Each scene shows the same named points in several views. A view is turned or mirrored, shifted and resized as a whole, has a little noise and may leave points out.

Scene 1
View 1
sed:  -3 -23 -24 -19  12 -13 -12  17  12 -12   2  20   5 -26  33 -44  16 -35   5  -8  -1  -4  26
Dad:  29 -31   1 -31  -5  -4  -1  63  -2   7   5 -23  -2 -10 -11 -26   2 -31  15  32 -43  -7  11
geduz:   9 -20   7 -22 -15  12 -10  35 -16   4   6 -18 -29  11   9 -13  31 -29  13   0  -4  -9  -2
Rasas:  37 -33  -6 -30   3  -1 -13  49 -14  -6  19   2 -12   6  11 -25  -3 -37  34  29 -47 -12  11
kizo:   2 -16  19 -13 -18  13 -32  21 -39   6   2  -5 -49   7  28  -5  40 -43  21 -27  31  -4   0
fedus: -13 -15 -13  -8   6   1 -21   6  -4 -14  -4  27 -17  -9  47 -29  27 -31  10 -31  38  -8  15
bem:  15  -9  19 -18 -34  11 -13  46 -30  14  -8 -31 -27  -2  -8   0  37 -38   3 -11   8   2   2
sesug: -27 -31   9 -24  13  18  11  40  24   6  -9 -23 -22  21  14 -39  14  28  -5  23  24 -36 -17
fuga:  22 -39  -5 -40   7  -4   1  60   9   4  15 -21  -5  -1  -3 -38  -2 -17  17  46 -53 -17   8
sutos:   4   1 -18  -3 -16  17  16  33   9 -14 -15   5  10  10   1 -16  27 -16 -12 -17  13  -9   2
kuros:  -8 -28  10 -26  -5   0 -22  26 -12   9   5 -17 -34  -7  24 -26  33 -28  10  -1   7  -9   6
Ruguk:  -7 -14   3 -13 -15  31  -2  21 -12  -4   4 -12 -40  41  20 -10  44 -12   5 -13  20 -22 -18
Dez:   7 -18 -15 -16  -6  12 -16   8 -16 -14  18  12 -30  20  33 -19  37 -39  16 -18  -6 -13   3
sogu:  24  -8  -8 -15 -22   1   8  52  -5  -1  -8 -13  11 -10 -16 -12  18 -36  -4   0 -20   4  15
gufed:  19 -22 -11 -25  -6  -4  -9  35  -8  -6  10  -2  -7  -7  11 -25  19 -40  14   4 -26  -5  15
Fesu:  12 -22  -4 -15   4  10  -4  38  -4  -6   0   7 -13  14  19 -25   6 -19  21   8   0 -18   2
Zuk:   1 -21  -7 -22  -2   2   1  39   7  -1  -3 -10  -5  -4   7 -30  16 -17   3   8  -6 -12   8
Niv:  55  -4 -24 -15 -23  -7  10  61  -9 -13  -2   5  35 -19 -24 -11   0 -61   7   8 -54  13  29
gis:  11 -15  21 -19 -22  23  16  71  -4  12 -18 -40 -12  22 -25  -8  12   2  -2  23   6 -17 -16
gib:  37 -14 -13  -8  -3  11   1  49 -10 -18  -4  22   5  13   6 -15  -8 -32  27   6 -11 -11   9
zozor:  -4 -41   4 -37  14   4  -3  47  13   8   8 -23 -21   6  13 -42   8  -1  14  37 -18 -27  -2
buki: -19 -35  13 -26  13  14   0  42  13   7  -6 -19 -28  15  18 -38  11  16   6  22  20 -32 -12
bilu:  -1 -14 -28  -9   6   9   6  20  16 -22   0  23   5  11  25 -33  16 -18   1  -8   2 -16   9
Vabo:  37  -6   0  -2 -19  13  -3  53 -24 -11 -14  14   4   8  -3  -4  -1 -38  22  -8  11  -1   9
lel: -16 -34   5 -27  12 -17 -31  24  -1   7  -1   2 -18 -37  36 -44  19 -32  11  -4  18  -3  25
View 2
lel: -30   9 -18  -8  36 -39   9 -18  15  -4  15  28   3  24   6 -19  -5   9 -20   0   7  28  21
gis:  29 -25  30  19 -49 -68   3 -13   1   1  26   9  34 -21 -22   5  -2   1 -36  29  31   3  -1
bem:   6 -13  14  24 -21 -53   7 -24 -32  12   8   5  -8  13 -17  12 -14   1 -28  23   3  13   5
geduz:  -7   3  18  20 -21 -45   4 -17 -13  -7  16   9   5  -1  -6   9  -5  -5 -18   6   3  26   9
Dad:  -8  11  13  31 -42 -50   8   4  26   4  24  16  20   1   1   2 -21  23 -31  40  28  47  36
kizo:  -9 -11  11  11   9 -40   5 -32 -35 -10  -4   9 -17  22  -7  18  -1 -18  -8 -12 -12  19   0
Vabo:  -8 -19   6  25 -33 -51  20 -23 -14   2   7  -3  31  25  20  29  11   3   3  34  10  17  19
kuros: -14   8   5   6   9 -43   3 -17  -3  -8  15  20  -3   5  -9  -6  -8  -2 -24  -4   3  27  11
Dez: -29  20  14  22  -9 -28  10 -19 -17 -20  16   6   6   9  16  15   3 -10   4  -7 -14  35  17
Zuk: -12  12   4   9 -13 -47  10 -14  11  -1  32  13  27  -4   5  -9   0  11 -20  16  13  21  17
bilu: -29  23  -4   4  -5 -38  19 -20   6 -14  44   4  47  -5  30  -6  19   4   6   9   0  14  17
zozor:  -4  13  19   5 -16 -48  -4   1  40 -20  32  28  28 -20  -6 -12  -8   2 -31   0  29  39  17
Fesu: -15   1  12  12 -16 -44  11 -13  11 -19  19  11  32   3  14  10   8  -2  -4   5  11  28  17
Ruguk:   0   4  29  17 -21 -42   2 -28 -35 -20  27  -1  15 -21  -6  11  10 -22  -6 -14 -12   3 -13
fuga: -10  21  19  25 -42 -49   2  11  45  -9  32  23  29 -14   3  -4 -19  20 -33  26  32  57  37
sed: -42  30 -20   3  17 -31  19 -19  14  -2  35  14  27  17  26 -15   4  17  -3  13   0  26  31
sutos: -10   7  -1  12 -19 -49  20 -28 -19   5  43  -7  45  -8  14  -5  19   8  -1  28   0  -9   6
sogu: -10   7   4  29 -36 -50  18 -16 -10  19  32   0  24   6   5   1  -9  23 -20  49  10  16  24
buki:   7  -6  16 -10   0 -56  -3 -10  31 -24  30  26  38 -23  -9 -12   9 -10 -25 -13  27  13  -1
View 3
kizo: -14  10 -25 -31  26 -35  -9   1   9  21 -21  -2  13   4  11   3  -9  25 -15   2  21   7  -9
Fesu:  -1 -28 -11 -11   3  -8  -7   4  -4   5 -12   9  27  -5  21 -17 -11  14  -6   3  -9 -12   2
Zuk:   4 -21 -20   2   2 -23   8   5  -2  -8 -11  14  37  -2  11  -3  -8  19 -13  11 -17 -17  -1
sogu:   4 -33 -21 -11   7  -3   4  -3 -14 -28  -5   7  41 -25  -7  17 -15  19 -21  10 -11 -13 -10
Dad:  24 -42 -15  -8  -9  -4   1 -19 -18  -9  -7  -1  43 -16   2  11   5  24  -9  19 -27 -30   6
sed:  19 -19 -28  15  -9 -10   9   3   6   5  -5  36  26  -9  16 -10 -31   1   3  10  -1 -10 -25
Rasas:  26 -46 -12 -16 -10   5 -16 -26 -14  14 -11  -4  30 -15  13  -2   1  19   2  15 -15 -24   4
Dez:  -4 -22 -16 -18   5 -15 -23 -11   8  19 -23  10  20  -8  18  -8 -17  14   4   5  13   5 -17
sutos: -23 -31 -13  -2  13  -8   0  19   0 -32 -13  23  34 -19   9  -5 -29   9 -20  -2  -5   0 -14
sesug: -26 -27   1  10  -1 -41   5  28   7 -13 -25  19  46  19  32 -30   3  22 -13   6 -36 -22  21
gis: -24 -32  -2 -21  16 -21   2  13 -14 -33 -16 -10  49  -6   4   2  10  35 -36   7 -31 -22  25
Vabo:  -3 -22 -16 -30  21  11  -3   6 -18 -11   1  -4  17 -23   9  -1 -18  11 -22  -3   3  -8   1
Ruguk: -40 -17  -4 -19  16 -34 -20  10  14  -2 -33   8  31   2  20 -12  -6  25 -14  -3   3   7  -3
fedus:  -6   2 -28   1   9 -20   4  17  14  14 -11  32  13   1  24 -18 -34  -1  -4  -3  17   6 -22
gufed:  11 -30 -19  -2  -3 -13  -6 -12   0   1 -14  14  35 -13   9   2 -11  17  -3  12  -8 -13 -10
fuga:  23 -53  -9   1 -20  -8  -5 -21 -15  -2 -13   3  49  -9  10   0   8  25  -1  22 -37 -35  11
gib:   7 -39  -8 -20   5  20 -11   0 -19  -3  -2   4  20 -21  17 -12 -18   7  -9   0  -5 -13   2
lel:  22   5 -36  10  -3 -32  18   3   8  19  -6  23  23   8  16  -6 -16  11  -2  14  -2 -15 -13
buki: -15 -21  -4   5  -3 -37   5  20   4  -2 -21  13  38  20  30 -25   5  23 -11   7 -29 -21  21
bem: -13  -5 -22 -30  24 -28   0  -3  -5 -12 -16  -8  33 -11  -6  21   0  33 -28   8   2  -4  -3
geduz: -10 -20 -15 -19  11 -24 -11  -7   2   2 -21   1  33  -4   9   3  -1  27 -13   8  -4  -6  -2
Niv:  30 -52 -23 -15  -1  29  -1 -22 -28 -26   6   4  37 -48 -13  24 -21  11 -14  13  -9 -18 -18
View 4
fedus: -10  -5  -6 -24  25 -29  16  -8  23  11 -21  20  -1  -4  12  40 -11  20  -8  -5  14 -29  -7
kuros:  -4  -7   0 -18   8 -29  11   0  -3  12   4  12 -19   8  18  33 -17  -1  18  -3  11 -24  15
Niv:  26  -8  -8 -28 -18   4 -27 -35  13  -7   8  -5   6  20  16 -37 -10  -9  18  -2  25  -8  -5
fuga:   5  11   6 -39 -19 -28 -10  -7 -10 -12  36   3 -18  12  15 -11 -12 -13  18 -17  -9  -9  23
kizo:  -6 -26  -5  -9   5 -25  17 -13  -7  30 -19   6 -15  15  12  56  -9  -3  14   3  20 -34   6
gib:   6  -3  -4 -34 -17 -14 -12 -29   3  -4  -4  -1   5  15   4   9   8  -4  -7 -15   3 -16  -4
buki: -16  16   9 -26   4 -31   6  14 -18 -14  18  23 -21   3  13  47   5  -2  -1  -6 -11 -10  15
Dez:  -4 -14 -18 -32  -2 -36   3 -20   3  15 -17   2 -13   2   8  30 -16  -3   7  -9   9 -36   2
sed:   0   7  -2 -32  22 -28   8  -8  28   0  -1  16  -1  -4  16   4 -19  18   1 -12   8 -20  -1
bem:   4 -21  -5  -3  -5  -4  -3  -8 -17  15  -1   7 -17  22  17  33  -6 -15  26  14  28 -17   8
bilu:  -6   9 -15 -36  10 -26  -9  -7  14 -13 -10  16  -3  -8   9  19  -6   8 -10  -6   4 -18  -9
Vabo:   7 -14  -1 -18 -13  -2 -10 -29  -2   3 -11   1   6  21   8  21  11  -5   0  -2  18 -14  -8
Rasas:  10  -3   1 -41 -23 -31  -5 -26  -4   5  15  -6 -10  16  10  -6 -10 -11  11 -25  -4 -24  15
geduz:  -3 -11  -9 -20  -6 -23  -3  -8 -13   9   1   6 -20  10  13  33  -9 -12  17   1  12 -23  10
sogu:  11  -6  -6 -19  -6  -2 -18 -12   0  -5   7   8  -6  14  17  -1  -7  -9  18   8  23  -7   0
zozor:  -7  14   6 -33  -5 -33   2   7 -14 -10  29  13 -24   5  14  19  -7  -6  12 -13 -13 -12  22
sesug: -19  21   2 -27   8 -29  -3  23 -22 -22  18  28 -24  -3  12  49   7  -3  -3   0 -12  -6  11
gis:  -3   2   3 -13 -18  -1 -20   2 -35 -17  20  13 -18  21  14  34  14 -23  13  12   7   2   9
gufed:   3  -1  -6 -31  -2 -25  -4 -11   4   2   7   7 -12   5  15   6 -16  -3  16  -8   8 -20   9
Dad:  10   2   7 -29 -18 -15 -10 -12  -9  -5  28   2 -12  18  18 -11  -9 -12  22  -9   5  -9  17
sutos:  -3   2 -19 -20   8  -7 -21  -4   4 -16 -11  18  -6  -1  12  25   1  -1  -3  13  19  -9 -14
Zuk:  -1   5  -2 -25   3 -19  -5  -1  -1  -8  11  13 -12   5  16  17  -7  -1  10  -2   8 -13   6
View 5
fuga:   4 -38   9  -5  29  -8  43  -2 -28   9 -41   4  -6 -38 -21  19  -6  23 -20 -26  40  40 -15
bem: -40 -42   7  -4   9   7   5 -15 -12  13 -13 -12  23   5   1  23 -17 -20   7  34  21  46   7
lel:  -5 -19  46  11  41  -4  19   0 -18  -1  -4  10   2 -11  39 -24   7 -14  28   8  -2  44  -5
bilu: -12 -14  22  22  45  -1   9 -16  -6   2  19  14 -17 -21 -10   0  15  -6  -8 -13  -2  11  -5
sogu: -33 -38   0   4  31  -7  19 -19 -14   0 -28  -3  -7  -6  -1  18  -5 -15 -16  13  19  46  -2
Fesu:  -2 -24  16   6  27   1  16 -15 -11   8   2   4   3 -27  -6  17  -1  -1   8  -6  13  13  -3
kizo: -20 -23  27   8  10  12 -13   1  -8  10  10 -14  42   7  22  14  -2 -19  33  32   9  23   4
gis: -32 -59   7 -20   4   8  39 -39 -18  30  -6   3  -1 -25 -39  26 -26  -7  -1  18  31  33  16
kuros: -16 -27  35   5  21   5  11   7 -19  12  -1   2  20  -8   9  -1  -1  -3  16  12  15  43  -4
Vabo: -13 -32 -12   5  30  -4   5 -40   2  -3 -14  -7  -2 -13   8  35  -9 -25   5  13   6   8   4
sesug: -13 -39  48  -8  12  14  45 -19 -25  37  33  24  -7 -38 -37 -13  -7   9  15  -5  17  24  11
Rasas:  13 -26  -1   4  32  -8  19   1 -19  -3 -40  -8  11 -31  -3  35  -2  14  -9 -23  33  21 -18
Dez: -10 -10  17  21  28   4 -14   8  -8   2   7  -8  24  -6   5  20  10  -2   4   1  13  12  -9
sed:  -6 -12  30  24  55  -9  14  -1 -11  -9  -5  12 -16 -16  21 -14  19  -8  -3 -11  -2  34 -13
Ruguk: -32 -25  28   9   5  17  -3  -8  -8  25  38   1  26  -8 -26  15  -1  -5  11  16  15  13   8
gib:   3 -25  -9   8  35  -7  12 -30  -3  -4 -16  -1  -9 -27  -1  35  -1 -11  -6  -9  13   2  -5
Dad:  -6 -40  -1  -6  28  -8  36 -10 -25   3 -47  -2  -4 -26  -8  25  -9   8 -17 -10  37  45 -11
zozor:   2 -37  32  -7  19   3  43   0 -30  22  -9  12   3 -38 -22   1  -5  20   3 -17  29  35  -6
gufed: -13 -23  14  11  34  -5  14   1 -17   2 -17   2   2 -15  -2   9   6   3 -10  -6  18  36 -13
buki:  -4 -38  44  -9  13  11  40 -14 -25  32  19  17   2 -36 -24  -9  -9   6  21  -5  19  25   6
fedus: -12  -7  37  25  41   2  -3  -6  -3  -1  27   8   2  -5  26 -13  16 -20  22   6 -14  16  -2
sutos: -40 -30  10  16  35   0  10 -33  -1   8  18  10 -22 -11 -17   7   5 -21 -15  10   0  22   7
Niv: -23 -33 -33  12  52 -22  16 -27  -8 -22 -60  -8 -26 -10   2  41   0 -15 -44  -5  20  37 -13

In a view up to two points have been moved. Name them for each view, in the order of its rows, or write -.
view 1 | Dez, gufed
view 2 | Ruguk
view 3 | Zuk
view 4 | -
view 5 | lel, sogu

Scene 2
View 1
vusel: -18   0   6  -2   5  17 -14   2   3 -11  16 -10  18  -1   3   6  -1  11 -11  37 -21   8  -6
fuba: -21  -6 -20   4  14  18 -12   1   3 -14   7 -17  11 -14 -31  11  -5  11  -2  17  -4  -2  -7
litep: -16  -7 -14  -3   6  31  -7  38   2  11  22  -5 -28  13 -10 -15 -12  30  10   6  22   3 -47
sunim: -20 -16  -2   2  13  11 -25  13   1  -2   4   5  -1 -14 -10 -15  -1   9  -8  11   9  12 -12
gigo:  -4 -10  -5   3  11  18 -21   5   1   5   3  -8  14  -4   4 -26   4  10 -10   3  11  11  -6
goz:  -4  -9  -4   4  10  14 -21  -4   2   0   2 -14  23  -5   1 -18   4   7 -11   8   3  10   2
nozug:   3   0 -30   7  17  28  -8  -5   0 -13 -10 -32  37  -1 -21 -11  11  17  -4  -3   1  -9  -5
mil: -34 -16  -2   4   2   7 -28  12  13  14  32  -2 -28  -9 -21   6 -28   7  11  31  19  18 -10
kozer: -16 -12   6   2  15   9 -13   2   3  -6   9   0   9 -27   2  -7   2   0 -27   9  -9  14  -2
Zozub: -16  -6  -4  -1   2  19 -32   2   0  -5   7 -13  19  14  -8  -5  -3  18  10  39  -1   6  -8
Fid: -25 -12  -1   3   2   9 -32  -1   6   3  19  -9   1   0 -13   0 -15   8   9  37   6  14   0
Nas: -10 -12   0   7  14   6 -23 -17   5  -7  -1 -13  35 -23  -2  -7   5  -7 -21  13  -7  13  21
puda: -28 -16  -6   5   6   5 -32  -2  11   8  19  -9  -8 -13 -22   1 -20   2   8  27  15  15   2
namu:  -4  -1  -9   0  13  24  -8   4  -1 -13   1 -15  27  -3  -3  -9  10  15 -15  10 -11  -2 -12
vefe: -25  -9 -16   1   6  20 -23  15   2  -4  11 -10  -6   3 -26  -1 -11  22  13  26  10   3 -22
vufub: -11  -4   6   2  11  15   0   4   8   5  24  -8   4 -16  12  -4  -4   2 -26   9  -8  15  -5
View 2
vefe: -17  -2 -19   6  -2  -9   7  -8  32  14   1   5 -10 -12 -28 -15 -17  20  -2 -20  -3  -7  25
gigo: -25  -3 -35 -14  -4  13   0   4   9  14 -12  -1 -11 -22 -33  20  -6  21   5 -13 -26  -2  21
puda:  -6  -1 -24   5  15  -4   6   0  19   4   2  -2   9  -9 -15 -10 -17  36   8  -8 -13  -1   7
goz: -18  -2 -33 -20  -1  20   5   5  12  21 -13  -3  -4 -24 -25  14  -6  20   7 -18 -33   1  17
mil:  -8  -4 -21  22  17 -16   6  -3  25 -10  12   7   2   1 -17 -10 -15  37   5  -6   1   0   5
vufub: -27 -16 -24 -11   7  19   8   6  18   3   6   7 -12 -13 -14  21   6  13   8 -11 -33  20   4
Nas: -10  -8 -23 -31   6  33   7   8  10  30 -13 -14  13 -28  -8   8  -8  21  14 -20 -53   6   7
sunim: -27 -10 -20   0  -4   4  -3   2   9   5   0  -4  -2 -21 -29   6 -15  23   3  -8 -21  -2  18
litep: -38  -3 -31  15 -11 -21   4  -9  31  -1   6  21 -34  -6 -47   4  -7  16  -8  -8  13   0  32
namu: -28 -10 -21 -22  -9  21  10   0  24  31  -7   1 -14 -26 -25   8  -3   4   3 -26 -35   4  25
fuba: -21  -7 -13 -12  -2   5  16  -6  31  29   1  -4   2 -20 -16 -22 -14  14   4 -15 -23   9  20
kozer: -30 -19 -14 -11   2  21   1   6   9   7   5  -5   1 -23 -15  13  -5  14   9  -8 -39  12   7
vusel: -13 -14 -11  -5   9  23   9   4  28  16   5   5 -10 -14  -9   6  -2   6   6 -39 -33  -2  10
Fid:  -2  -1 -22   6  15   2   6   1  23   7  -1   3   1  -9 -14  -3 -14  28   6 -26 -15 -11   9
nozug: -25   4 -32 -37 -16  15  16  -4  28  50 -21  -6  -9 -32 -31  -7  -7  11   4 -20 -32   8  34
View 3
Zozub:   5   3 -13 -19 -12 -17 -11 -20  -6  13 -12 -13  11   6 -25 -38 -31   2  -6  -4   4 -22  12
goz:   4  17 -23 -25   5 -13  -5 -24   1  16 -39  -3   0  13 -12 -26 -29  -3 -12   0  -2   3   5
nozug: -12  34 -22 -12 -10 -14 -10 -40   0   6 -50   3  -4  22 -10 -48 -39  15 -10 -19  -6  20 -16
vefe:   8  -5 -32   0 -12 -28 -22 -25 -15   2 -13 -14  10 -15 -14 -35 -25  15  -9 -19  -6 -15   9
mil:  28 -24 -47   1  14 -24 -35  -7 -17   8  -6 -20  20 -26 -10 -15 -28   6 -14 -10   1 -14  25
litep:  -2  -5 -40  18   0 -44   3 -34 -14 -17 -16 -22  12 -26  15 -19  -8  10 -10 -30  -9 -21  13
Fid:  18  -8 -27 -16   3 -16 -24 -11 -11  16 -10 -15  15  -4 -23 -27 -34   1 -11  -2   4 -14  18
View 4
vefe:  14 -10  18 -16  -7  -4  17  16 -10  12  -9  -1   4  -5  -4  14 -11  -4  -6  16   0   3   3
Zozub:  -3  -5  16 -11  -8 -10  21  12   2  10  -5   6   7  -2  -4  13   1  -6  -2  17  -7  -2   7
gigo:   7  -2   8  -6 -16   5   7  17  -1   7   0  11   9  -2 -16  20   9  -8   1  -4   0  -6   2
Nas:   2   6  -1  11 -21   2  13  21  15  11  -3  21   1 -12 -16  16  13   5  -1   0 -26   2   8
mil:  28   1  14 -30 -12  -6  22  13 -20  13 -19   0   8 -14   8  11  -8  -5  -6   6 -16  -1  -7
fuba:  15  -7   9   1 -13   0  16  20   0  14  -9   7  -4 -10  -9  18 -10   6 -12  14  -8  11   8
goz:   5   1   7  -1 -18   2  10  18   4   8  -2  15   6  -4 -15  18   9  -3  -1   0  -7  -3   5
Fid:  11   1  13 -17 -11  -9  22  14  -5  11 -11   5   8  -9   2  11   1  -5  -3  11 -17  -1   0
litep:  24 -15  19 -25  -9   1  10   8 -25  10  -7  -4  11   4  -4  23 -10 -15 -11   5  24  -2  -2
vusel:   2  -5   6   0 -18 -11  23   2   3  12  -4  13   8  -9   3  21   9  -2 -13   8 -11   7   9
nozug:   3  -3   9  13 -12   5   6  26   9  11  -4  16  -7   4 -28  20  -4   3  -3  14   8   4  12
namu:   2  -9   7   8 -18   1  11  12   5  10   1  13   2  -2 -14  24   5  -2  -9   5   3   5  11
sunim:  14  -9  10 -13 -15   5   8  18  -5   9   0   2   9 -14  -8  19   1  -5  -2  -4  -9   0  -1
puda:  20   5  11 -20 -12  -3  19  20  -8  12 -16   5   5 -13  -1  10  -4  -1  -2   6 -20  -1  -4
kozer:  14  -5   0   0 -24   4  11  12   0  10   0  11   8 -17  -7  23   9   0  -8 -10 -15   6   2
vufub:  17   1   0  -1 -28   0  14   5  -6  11  -7  17   9  -9  -3  25  13  -3 -12  -9  -6   3   3

In a view up to two points have been moved. Name them for each view, in the order of its rows, or write -.
view 1 | Nas
view 2 | -
view 3 | nozug
view 4 | -

Scene 3
View 1
gili:  31 -19  -7  14   0  -3  11 -45   0 -24  -6 -22 -10 -12  17  23   0   1 -31 -12   7  17  19
detik:   2 -12 -15  21  43  -8  23   6  -7  -1 -11  -6   2   6  28  33 -21  -3   0 -20  -7  13  13
nad:  28 -21  -3  27  14 -11  19 -28  -9 -30  -5 -22  -2  -7  21  15 -15  15 -25   0  14  17   6
bos:  26 -31  -2  19  40  15  47 -47   6  23 -20 -21 -48  26  20  69   3   6   7 -32  33  55   4
bomov:  21 -25  -7  18  34  21  40 -32   4  29 -17 -18 -34  18  21  69  -4  -8   5 -35  15  43  14
sanem:  31 -27 -16   4  32  16  16   6 -56  -1   4 -23   7 -10  14  46 -36 -19   3  -3 -43  10  24
vedi:  -2  -4  -7  67   4  29  48  18  12  22  -7  -2  26   5  37  34 -47  -8 -18 -24   8  18   9
pog:  33 -21  -9   4  19   1  12 -23 -22  -2 -15 -28 -18 -19  19  14  -2   7  -3   0  -4  13   8
tafot:  25 -30 -15  -6  65   7  27   9 -52  21 -13 -26 -25   6  19  50 -20  -4  34  -6 -23  25   6
Nat:   0 -11 -15  17  42  -2  27  -8   9  13 -16  -6 -15  14  29  45  -9  -9   2 -33   3  22  16
gomor:   6 -11 -17  10  34  -3  14   3 -15   0  -8 -10   4  -1  25  34 -20 -14  -4 -21 -21   6  23
luga:  20 -21  -5  15  26   2  28 -45  13   2 -15 -17 -31  14  20  51   4   0 -11 -30  20  35  14
kuzi:  13 -20 -15  24  27  26  33  -2 -16  19  -2 -10   2   8  22  64 -30 -26  -3 -29 -20  23  26
vitez:  27 -30 -12  -1  54 -19  12  -2 -52 -27  -3 -26  -3  -2  16  27 -25   7   7   9 -24  12   9
dag:  42 -27 -11 -18  26   7   8 -45 -24   5 -14 -33 -41 -12  10  41  12  -6   2 -14 -10  24  21
Gusut:  25 -16  -9   7  20  -2  16 -36   4   1 -19 -21 -30  -6  20  25  10   5  -8 -17  12  22  11
View 2
nad:   2  15  -3  19  11   9 -36   5  -5  11  -7   1  -8  -1  20   5   1  20  -5  31   8  15  18
gili:   2  11 -12  24   7   5 -44   5   0   4   2  -3  -7  -6  17  15  -1  25 -12  31  11  17   9
bomov: -22  15  -4  12  23 -10 -12   9 -11  -8  -8 -23  -4   0 -14  32  -3  -5 -27  15   8  37 -22
sanem: -23   3 -23   9  -4  20  -7   4 -10  19 -19  13 -17   3  -5  -5  20  21  22  33  18  28 -30
tafot: -41  25  -7   7   5  10   8   1 -24  18 -25  10 -14  16 -15  -4  14   4  -6  38  11  40 -29
Nat: -12  22  -1  24   7   3  -4   6   2  13 -10 -11   1   6 -14   9  -3   0 -18   9  -7  28 -13
pog: -14  17  -7  16  -6   8 -20   2 -12   8  -3  12  -6   1  11   8   3  19 -13  43  12  29   4
vitez: -25  26  -7  18   5  20 -16  -1 -17  29 -24  17 -19  15   7 -20  15  23   6  43   9  21  -6
bos: -24  25   6  11  39 -15 -18   8 -20  -9 -12 -27  -8   3  -8  32  -5  -9 -38  17   8  34  -9
luga: -11  22  -1  23  24  -6 -29   6  -6  -2  -4 -20  -5   0  -1  23  -6   5 -30  18   3  27  -5
gomor:  -9  13 -13  24  -7  15  -6   3   5  21 -11   3  -3   5  -8  -2   6  13   2  17  -2  24 -15
kuzi: -14   1 -15  11   4   6  -1  10   0   7 -12  -9  -5  -1 -17  16   7   2   4   9   6  30 -30
detik:  -7  19  -1  22   1  13  -2   6   3  23 -16  -1  -2   7  -8  -3   2   6  -1  14  -6  22  -6
vedi:  18 -10   2  -1   0  12  14  18  12  11 -17 -10  10  -9  -4  21   0 -10  18  -6  -5  19   5
View 3
tafot:   2 -30 -31   0 -17  15 -10   1   6   2   2   4 -16 -16   2  19   3 -19   4  -8   1  10  38
Gusut: -11   2   1  -2  -3   3  -8 -12  11  -8  -1 -12 -22 -18 -24   8  20  10   4 -12  20  26  23
bos:  -4   2  -5  -9  -6 -19 -35  11  15  -5 -18 -13 -30 -22 -17  12  17   6  11 -28  -6  16  13
nad: -17   7  13   5  -4  10  -5  -8  16   4  16   2  -5 -10 -28  11  30  14   6  -2  18  22  27
sanem:  -5 -24 -16   8  -1  20  11   3  13   4  16  16   0  -1   5  11   0  -8  -5  12   7   8  27
vitez: -12 -16 -12   7 -15  24  -6  -6   8  11  26  11  -1  -9 -11  20  12 -13   0   3  14  16  47
dag: -21   0  -8  -5  -5   2 -11 -18  16 -12   0  -2 -31 -14 -14  10   3   3  -7  -4  15  32  22
gomor:   5 -18  -3  10   7  17  10   3   1   0  13  -9   4 -10  -6   7   9   1  -1  -1  23   7  34
detik:   9 -16  -1   8   2  12   2   6   0   5   8 -12   3 -15 -14  10  20   3   7  -9  17   5  35
gili: -20  10  14   3   5   4  -1 -10  17  -4  11  -2 -11  -8 -26   5  21  19  -1   0  22  26  20
pog: -15  -6  -6   2 -10  15   4 -18  14  -4   7   2 -17 -14 -20  11  20   7   4  -2  18  25  27
View 4
Gusut:   7 -11  -1  15  -3  20  31  -6  -2 -31   8   2  -4 -15  -9   6   3  11   1  17  -1   1  13
dag:  16 -17   1  11  -5  10  32   4   5 -29  -6  11  -7 -11  -8  15   6  21   5  19 -18  -1   4
bos:   6  -4   9 -25 -15  -2  30 -20   4 -37   0  -4 -20  -6 -21   3  15  -7   2  20   5  -5  19
vitez:  -5 -12   8  36  11   1  16  -6   2 -25  -3  39  -8 -34  12  21  -2  12  29  38  -4 -16  17
kuzi:   6   7  17  13   8  -5  23 -42   1 -16   2  12   4  -1  -2  -9  10  18  28  36   3 -10   3
Nat:   3   6   2  12  10   1  28 -27  -7 -30   9   7   1  -9  -4  -8  11   8  11  24  15 -10  24
gili:   0 -19   0  31  -7  27  38 -14   1 -20   5   4 -10 -14  -3   8  -9  17   3  28  -3  13   6
detik:  -5   4   5  27  14   6  21 -27  -8 -26  12  16   3 -18   4  -4   5   9  20  31  15 -12  20
pog:   3 -12   5  25   2  22  22  -1   1 -25   9  13  -1 -25  -2  12  -1  17  12  23  -8  -7   3
gomor:   2   2   5  33  16   5  23 -25  -6 -21   7  19   6 -13   7  -3   4  19  22  30   8 -10  14
vedi: -12  14  23  19   4  24  16 -60  -5 -10  29  -5   8 -12  -5 -20   0   3  25  38  26  -7  -1
luga:   6  -9   0   2  -8   8  37 -20  -1 -32   2  -1 -13  -5 -13   1   7   5  -1  21   6   5  19
bomov:  10   1  11 -14  -6  -3  29 -27   2 -31   1  -1  -9  -2 -17  -4  16   3  10  22   3  -7  12
nad:  -9 -19   4  32  -6  27  30 -14   0 -22   8  10 -13 -25   0  12 -10   7   7  31   3   7  11
tafot:   7   4  15   6  12 -14   7  -7   4 -31  -3  33   1 -23   2  11  16  10  34  28  -6 -32  11

In a view up to two points have been moved. Name them for each view, in the order of its rows, or write -.
view 1 | nad, dag
view 2 | bomov, kuzi
view 3 | gomor
view 4 | -
